Each row is a point on a landscape with many peaks, with its height.
A climber steps from a point to the highest of its 2 nearest points, and stops where none of them is higher. Distance is the straight distance between rows; heights are no part of it.
Q518 (h 588): [121 113 146 131 103 141 139  88 117 137 148 194 151 109 126 105 121  82
 115 155  93 170 156 109 105  90 138 130  46 109]
Q329 (h 567): [131 141 108 147 161 111 108 117 165 132 108 119 139 116 121 131 137 136
 166 108 133 161 132 109 146 188 131 157 147 216]
Q628 (h 370): [113  96 140 130 160 157  79  66 124 106 133 142  89 130 141 131 106  63
 158 125 207 151 163 196 168 143 148 168 166 135]
Q323 (h 583): [ 93 104 146 132 137 139 147  96 149  64 143  94 108 143 118 133 136 136
  91 127 163  73 111 173 110 143  90 144 183 125]
Q913 (h 597): [162 134 105 170 101 136 125 160 113 127 138 132 113 149 133  82 132 117
 205 168  91 178 103  85 168 138 131  80 113 104]
Q904 (h 496): [130  94  67  94  95 137 153  63 143 161  96 127 128 121 158  85 113  63
  92 130  91 159 150 166  84 171 112 112  72 114]
Q605 (h 536): [ 67 169 197 132 102 132 145  75 172 107 148  55  94 151 162 145 151 130
 151 129 153 113 102 105 121 133  83  93 133  72]
Q847 (h 587): [171 164 135 146  94 123 170 165 120 178 153 179 185  66 141 140 129 141
 119 131 106 153 138  72 103 126 122 122 101 131]
Q677 (h 388): [110 173 113 102 100 139 162  83 113 158 106 101 118 100 133 115  98 108
  98 159 147 104 100  94 108 128 141 125 143  74]
Q85 (h 357): [115 191 146  73 121 130 115 109 126 136  72 102 116  84 153 130  88 133
 122 114 115  86  98 107 144 113 142 131 144  75]
Q372 (h 653): [135 153 112 168  88 122 132 157 109 170 137  97 156 143 122 144 131 128
 149 172 153 162 124 134 125 154 126 102  96 109]
Q487 (h 234): [157 115 123 174 143 113 134 176 114 134 155 119 154 138 127 133 148 187
 151 118 175 157 126 118 124 131 102 144 189 170]
Q735 (h 411): [163 153  81  98  71 161 111 115 103 146  94 139  90  83 141  86  98  98
  88 103 101 132 180 123 131  95 168 127  90  88]
Q358 (h 118): [117 117 135  78 169 156  63  74 132 112 151 121 114 164  89 117 117 111
 144 120 151 130 109 181 145  89 171 147  97 121]
Q137 (h 560): [128 142  68 110 118 149  91 106 169 100 119 120  97 155 127 114  98  98
  93 122 118 121 137 146 142 154 156 150  97 122]
Q216 (h 232): [122 140 245  92  91 107 159 156 128  84 109 102  91  96 149 127 125 138
 117 147 138  70  92 134 160  80  90 114 148 142]
Q465 (h 458): [156 166  58 121 101 124 108 167 137 144  71 115 160 130 147 122 115 166
 132  84  83 118 154 119 134 117 139 127 133 142]
Q525 (h 541): [135 158 126 101 115 131 126 118 157  80 108 152 153  84 119 128  83 118
  86  97 125 111 116 134 175 140 149 175 112 173]
Q164 (h 205): [142  96 127 184 151 108 158 138 130 124 172 177 136 141 128  90 152 125
 155 176 145 216  96  72 145 169 140 129 150 149]
Q228 (h 360): [166  99  72 137 132 152 144 119 158 120 168 161 142 131 137 119 125 128
 100 126 114 141 198 150  86 131  89 167 110 143]
Q588 (h 272): [116 113 131 115 106 141 145 134  78 140 116 139 182 133 114 123 119 169
  95 128 130 105 123 140 111  68 127  85 114 119]
Q477 (h 566): [134 202 162 122  99 125 145 169  67 200 110 113 154  96 137 144 151 177
 144 114 141 114  90  97 115 153 121  72 161  69]
Q265 (h 558): [ 91 169 152 152  78 117 146 165  85 110  85  63 111 140 107 133 169 166
 103 112 165 120  82 128 153 158 138  66 134 141]
Q277 (h 676): [106 143 137 132 134 149 117 129 109 134 129 105 121 139 150 133 128 130
 131 174 110  80 117 133  90 107 105  87 146  67]
Q701 (h 63): [154 114 149  86 162 128 100 143 118 123 141 184 129 158 132 128 150 171
 125 127  88 111 147  91 124  47 157 142  97 115]
Q760 (h 602): [142 171  84 139  69 122 151 157 109 227 105  93 142 109 140 136 122 110
 134 172 141 162 125 125 103 190 146  70  95  67]
Q78 (h 108): [134  89 116  85 151 148  73  63 111 131 154 136 155 154 102 122  97 105
 129  82 162 159 143 178 135  94 154 142  85 137]
Q340 (h 759): [144  95 109 121 167 156 126 115 119  96 155 139 126 138 106 119 151 179
 138 118 111  90 159 163  97 122  98 146 165 162]
Q47 (h 390): [172 105  67 166 120  96 121 135 165 157 164 142 166 131 156 119 153 125
 108  88 121 175 215 122 101 127 107 183 113 173]
Q92 (h 634): [123  95 132 103 133 122 135  79 102 147 164 194 172 131 130  66 124  97
 147  92  74 198 124  89 123  84 135 134  56 119]
Q945 (h 417): [100 135 144 101 175  78 102 161 158 144  88  94 125 168 116 208 109 167
 111 120 138 107 126 109 128 113 158 148 124 110]
Q753 (h 678): [140 164 147 140 124 124 172 119 151 114 164 128 133 120 138 100 132 143
 188 149 120 169  60  71 127 161  99 167 128 137]
Q972 (h 444): [158 105 108 121 115 145 116 116  87  85 144 166 130 145 139  60 128 140
 158 128  94 158 108 105 144  60 142 108 123 100]
Q286 (h 674): [132  82 124 135 167 112 127  85 134 151 179 198 177 116 125  99 127 100
 173 106  98 188 156 115 129 126 112 154 102 159]
Q836 (h 250): [150 112 187  76  99  85 142 170 117  82  92 115  95 131 143 129  92 144
  92 139 142  47 126 158 147  72 107 152 122 138]
Q248 (h 607): [141 184  86 156  93 130 120 148 161 159 121 104 130 138 146 133 107 133
 146 170 137 159 134 115 112 138 126 141 114  94]
Q935 (h 570): [ 94 150 165 138 116 137 119  86 150  96 142  90 111 171 130 114 123 117
 171 169 138 132  75 118 145 123 108 131 139 102]
Q951 (h 364): [142 142 128 104 102 161 121 125  78 152  95 163 105  52 155 121  98 119
  75 122 116  98 195  89 132  77 145 106 127  82]
Q624 (h 219): [164  87 101 175 152 114 142 131 134 129 165 165 160 117 139 101 149 150
 144 127 156 195 136 101 135 138 125 142 172 178]
Q801 (h 746): [109 127 137 134 145 138 113 132  90 132 169 115 123 142  64 130 156 136
 209 150 155 143 136 135 146 110 163 134 125 184]
Q850 (h 638): [149 167 115 164 101 115 143 153 130 128 124 118 109 128 153  71 145 151
 179 151 116 173  77  74 140 167 107 107 155 125]
Q434 (h 663): [148 138 172 125 144 125 147 151 102 110 118 125 135 126 157  97 141 200
 158 111 111 105  61  80 115 123  96 114 193 103]
Q284 (h 334): [186  77 136 134 142 151 136 119 177  96 184 186 146  91 109 115 134 110
 117 100 120 124 181 165 113 130  91 195 120 160]
Q957 (h 745): [114 134 111 143 123 151 135  88 110 139 134 125 122 150 118  95 146 101
 123 192 100 116  89 130 106 115 150  61 125  85]
Q552 (h 461): [140 131  94 144 116 121 154 175 142 141 118 134 159  54 141 185  94 125
  98  92  81  81 170 124 123 174 100 130 123 124]
Q988 (h 298): [129 104 132  85 115 126 158 157 110  74 117 120  97 100 147 181  82 107
  58 106 105  31 147 150 137 122 121 167 131  80]
Q313 (h 19): [118 166 124  71 131 151 128 120 122  95  91 143  87  98 120 131 116 129
  65 125 106  53 136  97 120 109 172 141  91 119]
Q571 (h 386): [160  81 150 122 159 168  96  59  97 109 174 187 104 121 130  93 135  73
 183 109 163 180 161 185 152 120 135 142 164 151]
Q899 (h 351): [ 94 117 133 127 151 152 116  74 145  81 151 136  87 142 110 137 113  66
  93 116 211 132 135 187 188 159 166 189 132 167]
Q548 (h 324): [151 158 123 104  95 135 139 178  91 147  80 154 127  92 151 134 113 166
  68 120 118  84 165  93 120  64 162 120 136 104]
Q133 (h 504): [120 164 177 139 156 131 122 100 191 102 175 124  83 137 115 148 136 111
 195 133 179 136 133 127 152 156 120 211 157 158]
Q189 (h 647): [120 131  74 100  99 140 139  78 142 174 103 113 164 151 110 119 101  85
 114 153 143 157  95 142  95 106 175 136  71  98]
Q269 (h 537): [142 171 168 134 115 120 146 194 124 149 125 142 155  78 127 166 123 153
 129 140 109 111 131  84 123 131 122 115 111 136]
Q675 (h 309): [148 195 106 117 104 131 136 110 139 171  86 124 121 109 112  97 126 100
 162 152  95 157  51  63 136 122 158 112 119 100]
Q711 (h 475): [120 135 163  73 160  77 138 161 159  97 117 108 114 138 110 161 130 172
 120 102 159  75 124 124 151 109 143 212 137 193]
Q586 (h 128): [131 128 171  80 141 147  79 120 147  74 123 183 117 130 131 145  89 109
  76 117 146 144 139 159 171  78 165 161  87 134]
Q334 (h 199): [ 95 120 216 137 100 100 163 196 123 101 135  74 146 106 116 208 145 137
  97 107 176  79  93 151 143 154  90 111 130 127]
Q211 (h 446): [126 116 137 154  81 129 170 136 110 151 117 145 163  59 132 120 108  97
 122 137  84 130 164 139 123 166  96  78 103 168]
Q704 (h 615): [110 124 213 101 126  82 158 164 163 104 116  62  94 150 130 160 158 175
 137  77 156  87 112 125 117 143  61 111 160 151]
Q240 (h 534): [103 160 169 134 122 125 161 172 142 140 123 125 136  80 136 193 104 129
  88 138 144  83 111 106 101 156 103 133 144  85]
Q220 (h 482): [135 123 149 152 115 141 115 160  98 139 144 125 153 100 136 130 126 119
 178 146  61 135 143 124 142 152  87  60 114 130]
Q668 (h 763): [149  84  89 128 174 153 103  92 117 128 168 148 102 142 108 119 154 141
 166  98 151 126 183 157  91 109 139 170 162 156]
Q808 (h 83): [126 171 142 120  94 155 148 134 132  61 114 101  58 112 150  95 133 151
  96 147 130  60 106 108 112 109 107 147 158 107]
Q171 (h 719): [113  99 124  88 203 126  84  93 101 141 132 129 114 143 112 151 145 132
 170 104 189 100 148 151 115 100 167 170 158 150]
Q330 (h 285): [154 145  86 127 104 115 136 111 152 176 109 135 153 131 101  92 152 106
 162 138  85 195  82  77 129 124 170 116  96 153]
Q288 (h 601): [115 179 161 162  98 119 129 150 138 116 103  76 112 128 141 114 162 151
 163 127 138 155  82  99 138 166 108  87 150 139]
Q811 (h 512): [ 94 151 131 158  92 134 122 179  95 106  84  71  79 150 139 140 168 146
  94 136 126  80 120 133 130 153 135  45 143 114]
Q536 (h 349): [155 103  70 144  78 118 183 122 122 183 164 135 156 154 129  80 169 133
 134 135 113 190 151 115  56 126 130 139  85 141]
Q79 (h 358): [100 118 136 105 132 150 146  84 147 106 147 160 159 108 128 152  66  76
  76 144 135  90 127 178 121 145 107 142 101  90]
Q776 (h 180): [ 81 124 195 145 129  90 141 176 132 109 139 100 111 115  93 202 140 115
 117 111 176 100 132 156 177 158 112 141 129 165]
Q83 (h 286): [143 181  95 126  85 113 160 185 104 135  93 106 126 110 147 160 106 171
  77 109 146  70 151  97 139 108 175 134 129 102]
Q681 (h 105): [112 114 140  82 153 168  79  81 125  97 151 105  92 167 122 113  99 102
 120 135 117  79 135 211 133 117 118 122 123 134]
Q582 (h 81): [129  98 156  79 153 139  92 109 107 116 135 177 138 136 119 120 124 129
 114 102  86 110 175 153 113  68 136 123  78 144]
Q807 (h 472): [198 128  90 135  91 150 123 129 111  91 149 169 140 127 172  53 112 147
 128 119 113 172 124  95 137  78 106 141 135  95]
Q290 (h 233): [148 100 212  65 153  97 105 142 111  92 114 142  97 162 131 116 107 150
 120 158 128  93 123 150 151  63 123 140 121 164]
Q32 (h 404): [147  81 117 111 150 155 102  71 103  96 189 172 120 143 118  62 127  94
 191 112 127 203 112 149 169 128 142 138 124 127]
Q691 (h 540): [161 102 144 157 122 147 152 134 162  67 146 170 158  84 141 124 109 127
  79 145 148 136 121 127 125  96  96 154 152 128]
Q325 (h 268): [175 101  53 138  99 103 166 131 128 178 107 147 142 155 132  60 170 113
 170 127  83 212  69  80 133 126 164 102 134 121]
Q803 (h 426): [ 84 189  99 128  99 127 152 127 100 175  97  81 103 103 137 143 118 131
  75 145 166  83 118  98 114 139 165 106 149  50]
Q829 (h 470): [ 87 107 159 151 129  99 123 179  98  95  87  87  92 150 150 161 141 145
  64 144 135  76 136 159 141 141 121  61 163 128]
Q422 (h 578): [134 134 140 157 112 134 183 157 173  92 146 136 146  86 124 154 118 134
  83 150 168 105 109 124  99 148 103 165 143 116]
Q141 (h 159): [146 101 141 117 190 147 108 119 181  79 144 189 100 118 126 166 116  99
  79  91 161 116 180 166 153 145 133 199 147 155]
Q50 (h 144): [147  90 167 200 124 131 158 171 143 112 143 151 139  86 127 145 146 128
  97 150 133 144 133 151 117 174  81  92 161 153]
Q680 (h 101): [123 150 155 114  95 152 162 153 114 106 127 117  67  70 135 132 121 132
  83 150 127  37 142 121 125 115 112 121 169 107]
Q531 (h 574): [140  88  93 111 149 107 109 138 115 126 140 134 163 110 107 157 128 152
 120  62 163 109 170 158 141  93 143 183 159 189]
Q908 (h 556): [153 138 127 115 117 146 169 103 124 116 154 174 102 113 163  82 109  88
 136 185 103 152 101  83 110 135 120 141 109  97]
Q21 (h 273): [133  95 145  60 114 106 134 146  91  77 106 122 102 129 148 161  69 114
  54 103 122  57 134 173 170  92 133 150  97 111]
Q227 (h 708): [142 129 116 117 162 131 132 138 134 117 123 124 158 128 137 115 123 209
 120 115 107  91 109 119  90 127  86 129 178 127]
Q48 (h 491): [114 149  79 106 123 121  89 130 144 164  71  56 129 179 103 161 112 139
 135 110 116 112  95 138 129 115 148 118 136  76]
Q672 (h 437): [165 120  85  95 125 153  74  94 135 111 105 153 113 157  94  86 144 122
 108 102 118 175 110 129 136  68 191 130  90 128]
Q282 (h 192): [108  95 168 150 197 115 117 110 134 130 135 155 118  86 127 168 152 112
 157 119 205 123 143 151 119 148 150 169 226 168]
Q70 (h 584): [105 129 201 113 167  85 125 158 145 124 127  75  74 173 128 162 174 197
 151  99 173 100 127 110 110 133 107 138 175 160]
Q437 (h 549): [152 125 111  94 189 153 127  61 160 136 183 170 129 144 100  98 141 110
 158 124 155 148 127 148 108 172 140 194 125 178]
Q379 (h 524): [132 178 195 117 100 114 133 213  71 154  93 108 114  85 148 157 158 168
 115 122 140  79 133 124 124 165 103  71 156  98]
Q256 (h 202): [163 116 109 179 156  99  99 137 117 165 128 177 164 138 135 110 176 159
 139 100 124 211 152  79 127 107 145 107 144 162]
Q634 (h 629): [ 56 144 190 111 163 118 114 107 131 107 114  89  86 172 113 146 162 133
 104 145 120  69 100 127 116 103 134  88 136 121]
Q800 (h 632): [121 180 132 128  85 137 187 129 151 139 140  99 150  82 120 107 113 139
 152 142 131 104  80 116 115 159  94 154 133 157]
Q993 (h 515): [127 145 132 145 135 123 102 161 129 161  96 131 140 121 118 133 143 136
 179 124  59 147 143 103 131 165 125  73 114 157]
Q530 (h 374): [172 118 101 157  68 102 162 153 115 168 163 147 177 129 182  63 143 124
 145  98 104 204 159  89 101 102 107 145  97 146]
Q657 (h 251): [139 185  87 152  84 124 152 187 105 163  93 122 152 117 130 155 155 176
  73 111 152 108 125  96 118 140 174 102 111 116]
Q4 (h 561): [121 117 147 118 123 152  83 151 125  96  99 129 114 116 130 147 106 116
 141 140  82  88 154 167 161 114 118 116 111 157]
Q6 (h 430): [ 99  95 120 158 124 123 144 161 112  85 107 120 119 142 142 176 111 131
  49 138 141  98 143 140 153 126 146 110 136 130]
Q471 (h 690): [ 73 120 168 134 147 131 114 131 113 126 122  99 112 152  75 149 150 126
 145 143 133 102 121 145 152 126 149  87 119 175]
Q606 (h 505): [166 141 122 158  85 143 157 150 119  96 138 166 147  96 160  97 112 152
 107 150 133 153 111 103 132  85 109 139 163 112]
Q68 (h 684): [118 127  80 112 172 116  69  93 137 145 125  84 124 155  97 152 129 127
 164 107 177 132 139 158 134 136 155 171 158 136]
Q741 (h 571): [ 93  78 155 102 152 109 103 149 117 114 109 116 134 124 122 181 100 132
 117 115  94  68 177 178 168 119 104 107 130 151]
Q784 (h 506): [114 156 148 118 113 104 134 137 161  78 110 108 134 115 108 140 108 149
 108  91 148  93  95 113 165 119 139 186 134 178]
Q367 (h 539): [ 97 178 126 139 107 135 188 131 101 161 122  95 103  71 114 123 146 117
 109 158 141  68 125 102  85 202 105  79 141 122]
Q341 (h 507): [130 147  86 162 111 109 147 172 120 168 105 105 166  97 148 163 101 136
  94 102 108 104 141 133 120 197 108  85 146 118]
Q109 (h 481): [120 142 209 171 137 128 137 134 180  93 189 135 112 123 113 158 134 115
 190 162 167 158  92 123 155 150  90 171 145 139]
Q728 (h 617): [ 98 104 115 135 154 132 133  51 149 134 125 122 141 149 118  94 121  95
 130 168 140 183  90 152 141 162 122 141 147 151]
Q930 (h 494): [173 126  95 106 152 117  81 161 131 132  75 115 110 169 127 123 145 190
 133 115  95 126 137 121 124  86 155 130 145 143]
Q170 (h 41): [122 152 108  86 167 145  92 124 137 129  97 151 114 141 103 139 134 138
 116 136  78  94 118  90 109  93 170 113  83 103]
Q7 (h 554): [140 176  92 137  84 123 139 151  92 219  98 120 153  84 157 133 114 132
 145 124 100 117 165 119 108 172 109  63 135 101]
Q123 (h 569): [144 125 107  83 155 172 114  51 152 128 178 164 112 151 105  84 111  86
 126 124 147 165 124 178 118 174 150 161  73 170]
Q965 (h 387): [ 91 103 119 149 104 144 132 117 119  86 135 108 130 129 142 155  84  81
  72 159 138  82 153 180 151 129 111 123 128  97]
Q819 (h 451): [165 152  61 106  58 169 129 107 107 159 113 114 108  91 149  78  98 102
 143 135 104 127 154 136 122 121 128 110 122  79]
Q920 (h 547): [ 52 153 147 155 134 112 147 129 153 132 118  94 141 111 131 183  99 106
  96 145 120 106 108 128 135 180 124 113 113 113]
Q187 (h 592): [ 68 160 124 150 155 101 113 122 152 165 104  80 139 158 112 178 123 118
 128 134 148 143 107 120 127 183 142 107 106 111]
Q232 (h 194): [140  85  95 161 154 121  99 108  83 154 142 113 162 159 113 107 146 152
 199 112 168 199 109 118 151  99 139 109 174 123]
Q175 (h 143): [150 119 152  77 175 157  64 110 152  86 147 190  80 141 129 128 117 127
  86  83 157 137 164 172 172 120 183 170  96 162]
Q491 (h 94): [118  82 142 108 145 160  88  84 109 123 159 168 157 140 115 112 109  93
 125  81  91 150 191 178 103  96 112 141  63 131]
Q656 (h 419): [154 139 109 120 118 121 134 171 170 111 113 153 144  88 150 169 102 130
 104  97  94  79 187 132 126 124 119 158  96 124]
Q815 (h 545): [105 141 162 152 108 140 181 138 184  70 143 112 105  95 119 154 133 100
  90 144 141  73 111 165 126 147  95 172 143 118]
Q138 (h 297): [111 107  99 153 109 135 165 128  87 160 125 130 175 116 120 115 132 147
  92 144 131 122 120 131  73 130 117  64 129 128]
Q779 (h 608): [124 149 126 135 133 129 114 135 130 120 139  72 133 180 117 124 122 165
 186 148 152 148  87 121 138  87 129 148 147 105]
Q797 (h 372): [ 98 150 130 134 160 129  87 155 162 132 137 129 113 151 100 198 130 129
 149 147 147 123 174 129 152 125 157 173  88 155]
Q447 (h 631): [119  81 111 151 154 122 136 104 122 112 170 183  98 172 117  75 160  73
 156 172  87 189  92  83 137 132 163  96 109 100]
Q614 (h 382): [124 138 100 127 144 111 114 163 163 125 134 131 142 129 123 203  95 130
 121 115 113  95 168 133 146 142 132 194  97 142]
Q679 (h 552): [117 113 163 126 170  90  72 157 121 130  99  86  60 166 126 147 162 162
 164 129 152 125 145 132 156 116 139 120 172 170]
Q20 (h 585): [144 153 104 105 136 137 136 111 152 131 139 156 177 108 109 124 122 138
 121 118  97 126 126 103 129 121 138 161  97 179]
Q806 (h 692): [131 112  90 120  89 130 160  78 117 188 110 103 130 139 131 102 122  83
 127 201 116 162  95 137  92 118 154  81 103  89]
Q244 (h 424): [130 124  77 147  86 109 137 127 150 155 112 142 152 101 167 152  79  68
  86 119 118 156 173 127 125 153 129 151  69 103]
Q30 (h 489): [110 191 220 121 109 115 144 159 133 140 107  88 106  81 165 169 161 168
 123  93 146 102 102  89 112 176  74  89 160  96]
Q706 (h 633): [156 122 129 133 138 116 160 136 137 160 167 186 174 103 136 119 128 130
 152 143  86 172 135  77 104 144 113 136  97 155]
Q619 (h 521): [159 104 136 134 174  94  79 189  93 147  97 123  96 162 125 144 168 191
 157 122 117 134 158 116 127  98 157 113 159 167]
Q772 (h 91): [ 93 110 125  71 148 136  93  86 129  74 143  78 100 175 119 142  83 101
  94  80 151  70 117 209 160 156 135 154 114 113]
Q273 (h 420): [152  74 138 101 151 157 100  87  89  72 174 164 138 148 130  79 106 137
 155 118 127 152 102 147 152  91 113 131 132 111]
Q989 (h 438): [144 128  93 117  97 118 140 102 114 201  83 145 166 106 159  80 120 103
 134  94  64 169 160 109  70 116 124 100  88  81]
Q122 (h 325): [135 102  43 150  98 128 164 129 114 180 111 119 158 148 105 100 168 130
 114 132 103 141 147 132  64 135 149 100  96 143]
Q835 (h 332): [122 132 117  84 115 141 168 120 131 125 134 132 149  64 133 155  49  85
  85 106 115  59 138 159 137 161 109 161 111  83]
Q914 (h 551): [169 185  80 132  67 132 164 174  96 217 116 120 131 143 111 110 163 135
 160 156 124 156  93  89  90 143 172  80 116  78]
Q264 (h 648): [120 142  76 132 141 105 112 118 147 148 133  76 161 175 102 147 122 159
 152 114 192 151 104 134 125 110 142 182 149 127]
Q591 (h 620): [141  83  97 148 111 131 156 160 137  97 151 141 161 105  89 137 132 144
  86  89 159 102 156 150 129  98 135 160 134 197]
Q405 (h 559): [163 116  86 168  97 129 153 167  87 155 186 147 142 148 144  84 150 137
 200 167 105 179 114  94 114 158 100  91 106  90]
Q197 (h 333): [126 188 135  95 131 123 112 120 134 164  76 122 156 104 143 123  97 147
 170 126  89 114  72  82 121 121 140 128 133  98]
Q959 (h 216): [109 111 233 131  81  98 157 177 104 101 126  78 111 107 136 167 127 144
 118 135 157  77 100 163 162 109  90  84 141 128]
Q134 (h 593): [102 125 125 147 182 127 102  53 150 131 116 127 109 123 112 109 138 111
 178 134 149 164 103 131 156 161 136 147 179 177]
Q647 (h 203): [ 97  96 200 154 188 112 123 123 118 123 153 140 131 115 111 151 154 137
 164 118 176 138 118 145 140 137 103 130 221 160]
Q381 (h 529): [127 129 148 114 180 151 129  87 150  90 202 156 104 148 101 105 157 109
 185 139 150 132 112 132 125 156 122 194 160 156]
Q44 (h 538): [ 94 170 124 140 124 109 102 135 145 168  92  65 108 181 105 172 148 133
 133 141 141 119  76 110 119 131 152  76 117  60]
Q526 (h 683): [120 117 111 158 101 133 163 153 110 126 176 149 143 127  76 129 148 134
 139 139 161 133 150 132 125 111 142 156 102 197]
Q221 (h 600): [134 112 127 117 169 151  67 118 145 113 131 148 111 137 141 136 119 123
 161 124 101 155 159 152 158 135 119 142 135 154]
Q112 (h 590): [129 102 120 121 138 138 162 114  98 130 178 192 103 135 147  78 147  79
 151 193  83 139 109  68 114 148 132  90  92  90]
Q178 (h 425): [163 133  74 163 110 116 103 166 143 173 113 119 174 150 144 131 147 165
 138  77  97 151 191 114 108 108 121 131 114 152]
Q98 (h 618): [127 167 154 112 124 133 126 166  83 168 128  97 122 135 139 139 143 183
 148 154 129  91 103 104 103  99 126  70 138  57]
Q354 (h 206): [131  67  81 142 184 105  77  81  97 155 129 149 143 163 107 109 148 124
 166  96 116 187 129 126 127  76 146 101 153 104]
Q259 (h 483): [ 70 190 114 139  93 110 138 137 135 153  62  50  87 157 125 153 149 125
  96 126 141  89  83  94 123 116 165  86 138  54]
Q755 (h 124): [146 116 185 156 119 141 153 190 137  88 126 140 107  65 125 151 146 118
  95 153 107  59 139 142 118 138  89  92 157 124]
Q454 (h 586): [123 190 106 137  85 136 184 144 100 175 108  90 139  94 112 108 131 156
 153 123 118  95  87 101  89 185 118 100 143 144]
Q818 (h 644): [ 93  90  97 121 180 119  78 106 117 144 107  93 155 171 102 154 116 126
 126 116 137 121 150 175 132 117 130 112 133 123]
Q230 (h 636): [119 108 159 150 169 155  60  97 123 120 125 155 106 148 134 115 131  81
 172 169  94 166 147 146 176 126 125 103 127 122]
Q940 (h 656): [144 144 170 122 121 109 147 198 157 103 127  88 127 115 137 149 134 194
 136 102 133  70 110 128  96 138  69 145 186 134]
Q386 (h 450): [126 153 122  95 126  87 119 172 123 148  79  60 143 182 128 162 107 191
 138 110 136  85 114 133 143  90 151 154 124 116]
Q848 (h 462): [108  94  82 126  97 119 143  95 149 146 116 149 145 139 144 119 113  57
  93 103  86 180 186 148 122 154 147 153  41 150]
Q549 (h 184): [140 113 141 179 113 109 112 170  83 145 114 164 167 121 133 120 157 153
 130 123 119 202 122  90 139 108 134  49 108 126]
Q39 (h 518): [107 141 136 147 105  95 140 187 108 119  82  85 146 135 102 152 130 180
  97 104 166 138 101 132 169 130 159 114 134 189]
Q374 (h 522): [139 109  76 109 140 146 111  82 166 110 104 138 122 121 160 105  82  87
  79 129 115 151 139 163 114 167 108 128 112 119]
Q135 (h 249): [142  94 145 153 130 118 125 161 101 131 130 134 189 140 121 135 123 182
 134 131 167 150 123 146 140  95 109 108 155 143]
Q538 (h 533): [ 65 140 175 112 104  99 154 115 181  76 115  43  74 167 165 183 126 125
 120  82 159  94 135 126 162 124 103 137 123 118]
Q378 (h 523): [139 166 163 115 141 151 132 103 191 106 125 166 110 106 164 118 112  96
 123 173 117 137  96 109 123 155 103 163 117  92]
Q517 (h 579): [ 54 157 175 122 130 115 135  99 175  98 113  56  65 161 144 151 160 139
 116 112 125  80 111 112 117 146 120 105 130 108]
Q825 (h 626): [ 88 114 179 155 153 148 150 108 131  77 168 144 112 142 117 115 155 125
 100 177 139  96 109 146 118 127 104 113 158 137]
Q411 (h 488): [172 167  94 128  67 169 161 128  85 147 126 131 108  98 155  65 125 137
 166 152  86 115 120 100 115 121 102 112 154 110]
Q212 (h 542): [140 137 122 142 163 115 114 125 127 147 113 123 163 120 109 116 142 166
 189 113  86 153 108  95 142 158 121 113 149 179]
Q790 (h 129): [134 110 177  62 190 142  65  79 110  86 135 136  82 156 116 127 111 135
 118  96 173 126 113 190 169 109 166 163 138 150]
Q626 (h 160): [144  81 154 196 151 123 142 168 168 118 170 176 134  95 105 172 161 113
 108 148 161 144 177 147 132 166 110 144 155 173]
Q427 (h 605): [ 84  64 144 109 186 109  90 118 119 113 119 105 131 143 131 186 100 111
 134 104 145  85 170 190 171 134 130 143 150 131]
Q69 (h 248): [181 110  57 136 126 119 114 111 136 165 108 152 163 172 139  73 160 136
 131  88  81 201 124  90 106  82 149 118 117  98]
Q470 (h 389): [117 119  51 161  69 115 138 145 125 146  97 102 141 124 151 145  91  90
  97 126 111 152 152 124 164 158 153 119  86 129]
Q393 (h 603): [124 157  98  77 120 165 119  76 156 129 140 110 115 152 102 108  98  89
 127 142 137 126  95 152 111 154 147 160  57 111]
Q173 (h 464): [174  98 101  92 174 134  61 119 120 123  92 162 101 158 101  88 171 155
 143  93  95 153 114 103 149  56 188 134 128 155]
Q632 (h 702): [123 126 110 159 128 128 119 133 113 162 177 107 131 165  84 140 155 111
 203 177 162 173 126 135 129 130 144 128  97 129]
Q841 (h 226): [152 114  75 157 145 120 102 127 128 164 120 130 145 177 118 126 144 139
 154 143 104 175 105 115 107  96 142  85 132  66]
Q399 (h 677): [ 98  94 110 159 146 148 133  95 117 112 140 137 106 159 119 123 156 109
  78 183 139 121 135 150 102 115 135  91 132 139]
Q652 (h 327): [ 78 139 147 145 114 140 159 100 162  82 150 132 105 145  96 137 129  79
 112 180 174 120 127 153 157 159 150 183 104 173]
Q481 (h 218): [134  80 208 117 178 118 108 133 114  87 138 162 136 114 112 137 129 147
 150 143 131 130 127 144 166  92 116 147 163 164]
Q745 (h 525): [162 155 104 133  92 136 165 161  84 171 169 139 130 104 153  80 137 140
 181 170  96 131 121  80  87 165  87  91 131  79]
Q436 (h 495): [132 108 131 127 164 171 115  64 163 110 147 173 112 148 157 101 118  63
  93 171 106 141 149 180 104 171 101 131 123 118]
Q915 (h 675): [116  68 135 169 164 135 104  95 123 149 155 167 110 162 127 108 165  71
 164 174  93 197 151 135 134 145 129  79 119 134]
Q911 (h 403): [153 146 112 146  57  97 169 132  95 197 119 147 190  94 173  76 142 118
 107  76  92 186 172  96  70  81 114 139  89 103]
Q172 (h 468): [135 102  90 114 130 128 107  66 136 171 119 149 155 132 159  91 106  78
 118  87  72 168 166 155  70 130  95 110  74  75]
Q561 (h 642): [142  79  83 120 148 124 134  62 134 155 127 142 168 140 128  77 128  98
 144 127 121 206 118 134 120 132 134 142 111 162]
Q168 (h 622): [140 115 170 164 171 125 160 158 118  84 170 157 149 119 131 104 159 178
 136 134 123 138  72  87 112 151  88 110 189 121]
Q361 (h 499): [ 84 128 174 142 109 119 122 119 189  53 124  90  73 156 153 172 114 113
 115 103 174 121 129 147 179 138 114 182 160 123]
Q824 (h 176): [128  96 136 164 167 122 139 130 172 109 144 169 131  96 115 175 139  96
 115 119 174 123 173 153 138 156 137 196 169 180]

Where does a climber stop that starts at each point below?
Q220 -> Q286
Q647 -> Q265
Q69 -> Q44
Q951 -> Q850
Q549 -> Q957
Q614 -> Q801
Q470 -> Q957
Q619 -> Q668
Q170 -> Q175

Write out the way that a climber takes from each point below.
Q628 -> Q571 > Q32 > Q273 > Q972 > Q807 > Q606 > Q691 > Q422
Q228 -> Q47 > Q178 > Q465 > Q930 > Q619 > Q679 > Q70 > Q704 > Q940 > Q227 > Q340 > Q668
Q989 -> Q172 > Q904 > Q374 > Q137 > Q393 > Q189 > Q806 > Q957
Q672 -> Q173 > Q930 > Q619 > Q679 > Q70 > Q704 > Q940 > Q227 > Q340 > Q668
Q282 -> Q647 > Q481 > Q290 > Q836 > Q21 > Q988 > Q835 > Q79 > Q965 > Q6 > Q829 > Q811 > Q265
